Each scene shows the same named points in several views. A view is turned or mirrored, and shifted as a whole, has a little noise and may leave points out.
(in the rows, 128 means zero)

Scene 1
View 1
z557: 146, 146, 144, 129, 83, 143, 142, 200, 131, 139, 101, 131, 156, 101, 120, 173, 85, 155, 131, 120, 174, 92, 134, 129
z90: 117, 132, 129, 124, 95, 142, 117, 143, 144, 139, 96, 138, 124, 111, 129, 125, 100, 131, 143, 107, 128, 101, 130, 123
z931: 149, 152, 120, 86, 75, 145, 103, 151, 132, 112, 105, 137, 102, 127, 133, 122, 108, 140, 141, 109, 164, 119, 117, 112
z573: 130, 149, 130, 121, 80, 140, 125, 178, 129, 147, 101, 129, 151, 108, 117, 170, 77, 156, 137, 120, 167, 92, 139, 126
z98: 151, 140, 145, 110, 88, 143, 131, 169, 143, 115, 99, 140, 115, 113, 134, 123, 117, 132, 137, 110, 154, 113, 116, 117
z136: 119, 161, 142, 137, 69, 114, 135, 126, 115, 128, 87, 124, 157, 86, 167, 115, 120, 112, 125, 123, 103, 108, 145, 119
z871: 128, 124, 162, 152, 107, 137, 156, 177, 153, 138, 90, 140, 148, 92, 135, 132, 112, 121, 135, 110, 120, 94, 130, 131
z44: 106, 165, 101, 106, 64, 127, 93, 99, 114, 138, 95, 124, 132, 108, 148, 120, 94, 132, 139, 116, 120, 110, 147, 115
z102: 117, 153, 106, 101, 72, 140, 95, 125, 125, 136, 98, 131, 120, 118, 133, 129, 90, 140, 141, 114, 141, 107, 135, 116
z160: 96, 147, 107, 116, 80, 129, 98, 99, 127, 145, 89, 131, 129, 108, 145, 114, 96, 123, 144, 111, 105, 108, 142, 117
z472: 135, 149, 128, 107, 80, 140, 113, 147, 135, 126, 99, 135, 119, 115, 134, 124, 107, 134, 140, 111, 145, 108, 125, 118
z270: 118, 135, 126, 119, 90, 141, 114, 137, 139, 137, 95, 138, 123, 112, 134, 121, 102, 127, 143, 110, 126, 105, 131, 121
z899: 133, 165, 119, 101, 64, 129, 107, 133, 115, 121, 97, 126, 126, 110, 148, 126, 104, 134, 136, 119, 145, 113, 135, 114
View 2
z160: 111, 142, 126, 93, 116, 138, 133, 139, 138, 142, 116, 83, 135, 91, 152, 147, 88, 122, 100, 91, 129, 97, 137, 139
z573: 129, 124, 151, 131, 100, 183, 141, 141, 126, 112, 132, 137, 116, 115, 83, 129, 98, 131, 83, 101, 103, 130, 108, 109
z557: 139, 121, 160, 148, 98, 191, 133, 132, 125, 106, 134, 143, 113, 135, 73, 123, 111, 130, 91, 102, 91, 135, 110, 103
z44: 103, 154, 120, 107, 109, 147, 133, 150, 138, 146, 132, 89, 132, 96, 137, 147, 81, 129, 91, 91, 133, 85, 128, 136
z270: 128, 127, 131, 110, 116, 140, 127, 130, 123, 121, 123, 102, 127, 116, 131, 140, 103, 118, 105, 103, 118, 113, 133, 125
z931: 124, 127, 110, 123, 114, 130, 123, 144, 89, 113, 160, 116, 127, 143, 111, 144, 97, 125, 96, 110, 131, 96, 118, 111
z871: 155, 125, 166, 133, 111, 157, 118, 101, 136, 114, 111, 107, 119, 135, 119, 128, 131, 112, 127, 105, 85, 138, 144, 120
z472: 132, 130, 130, 131, 111, 145, 119, 130, 114, 121, 142, 109, 124, 137, 115, 141, 108, 122, 108, 108, 114, 106, 127, 118
z899: 114, 149, 122, 128, 108, 149, 125, 146, 119, 138, 147, 103, 129, 125, 117, 148, 89, 128, 97, 100, 127, 87, 124, 124
View 3
z871: 124, 158, 164, 148, 83, 122, 125, 120, 123, 108, 84, 134, 133, 141, 104, 116, 93, 140, 141, 120, 125, 77, 123, 113
z90: 140, 148, 147, 135, 121, 130, 132, 119, 148, 129, 119, 148, 142, 143, 111, 130, 109, 125, 148, 124, 112, 93, 123, 99
z557: 89, 163, 167, 165, 107, 152, 126, 141, 164, 119, 68, 154, 148, 129, 159, 120, 114, 147, 126, 124, 118, 73, 133, 97
z899: 126, 116, 143, 152, 162, 141, 138, 126, 152, 141, 122, 145, 152, 137, 140, 127, 112, 139, 163, 129, 109, 113, 128, 103
z136: 125, 105, 166, 137, 152, 132, 138, 111, 117, 122, 105, 130, 140, 154, 105, 103, 99, 155, 174, 130, 130, 105, 118, 135
z472: 131, 134, 137, 156, 130, 132, 135, 126, 153, 137, 121, 145, 149, 132, 133, 132, 108, 127, 154, 121, 105, 106, 129, 94
z573: 102, 158, 167, 148, 128, 158, 129, 137, 175, 125, 84, 159, 152, 135, 153, 126, 122, 141, 129, 129, 118, 77, 128, 93
z44: 141, 112, 151, 118, 183, 145, 141, 116, 158, 142, 136, 149, 152, 154, 117, 125, 123, 128, 167, 138, 114, 111, 121, 109
z160: 153, 124, 153, 109, 166, 139, 139, 108, 149, 136, 139, 148, 148, 159, 99, 126, 117, 124, 165, 136, 118, 104, 118, 111
z102: 137, 133, 143, 133, 160, 145, 136, 125, 168, 143, 131, 156, 154, 142, 130, 135, 121, 125, 154, 130, 108, 105, 127, 94
z270: 143, 142, 145, 134, 130, 131, 134, 119, 148, 133, 124, 147, 144, 143, 112, 130, 111, 124, 152, 124, 112, 96, 125, 100
z98: 128, 142, 130, 178, 105, 121, 131, 130, 145, 132, 110, 138, 143, 121, 137, 131, 97, 131, 151, 112, 104, 105, 133, 93
View 4
z90: 111, 121, 136, 144, 113, 122, 125, 137, 122, 132, 131, 137, 100, 115, 142, 136, 99, 118, 137, 124, 115, 110, 114, 108
z98: 106, 128, 135, 122, 125, 128, 119, 129, 133, 129, 111, 129, 112, 114, 119, 127, 98, 127, 124, 104, 99, 133, 133, 83
z160: 100, 116, 145, 151, 113, 108, 134, 145, 116, 152, 137, 127, 121, 123, 153, 151, 102, 103, 153, 186, 108, 79, 107, 121
z871: 114, 118, 92, 140, 108, 142, 131, 122, 144, 128, 145, 149, 91, 122, 125, 138, 72, 129, 122, 95, 137, 130, 115, 106
z136: 87, 125, 99, 149, 127, 120, 138, 134, 151, 157, 145, 131, 126, 144, 111, 153, 81, 112, 136, 169, 124, 108, 125, 116
z931: 102, 130, 165, 128, 134, 111, 110, 143, 120, 127, 101, 119, 120, 112, 121, 128, 120, 119, 129, 123, 84, 119, 138, 82
z899: 91, 136, 150, 146, 137, 104, 116, 151, 132, 141, 119, 121, 120, 128, 114, 140, 112, 112, 133, 152, 98, 111, 134, 101
z472: 104, 129, 147, 135, 127, 116, 117, 140, 126, 131, 118, 128, 110, 116, 126, 134, 106, 119, 131, 126, 100, 116, 128, 96
z102: 102, 131, 164, 155, 127, 102, 113, 155, 119, 137, 125, 127, 109, 116, 134, 139, 119, 111, 140, 146, 101, 102, 122, 111
z44: 92, 130, 155, 161, 128, 95, 122, 155, 123, 149, 132, 124, 121, 129, 132, 148, 112, 103, 147, 180, 105, 89, 119, 123

Which points are out of place in each view (at most two, in the order of its rows)? Write - if all are in place.
view 1 -> -
view 2 -> z472
view 3 -> -
view 4 -> z160
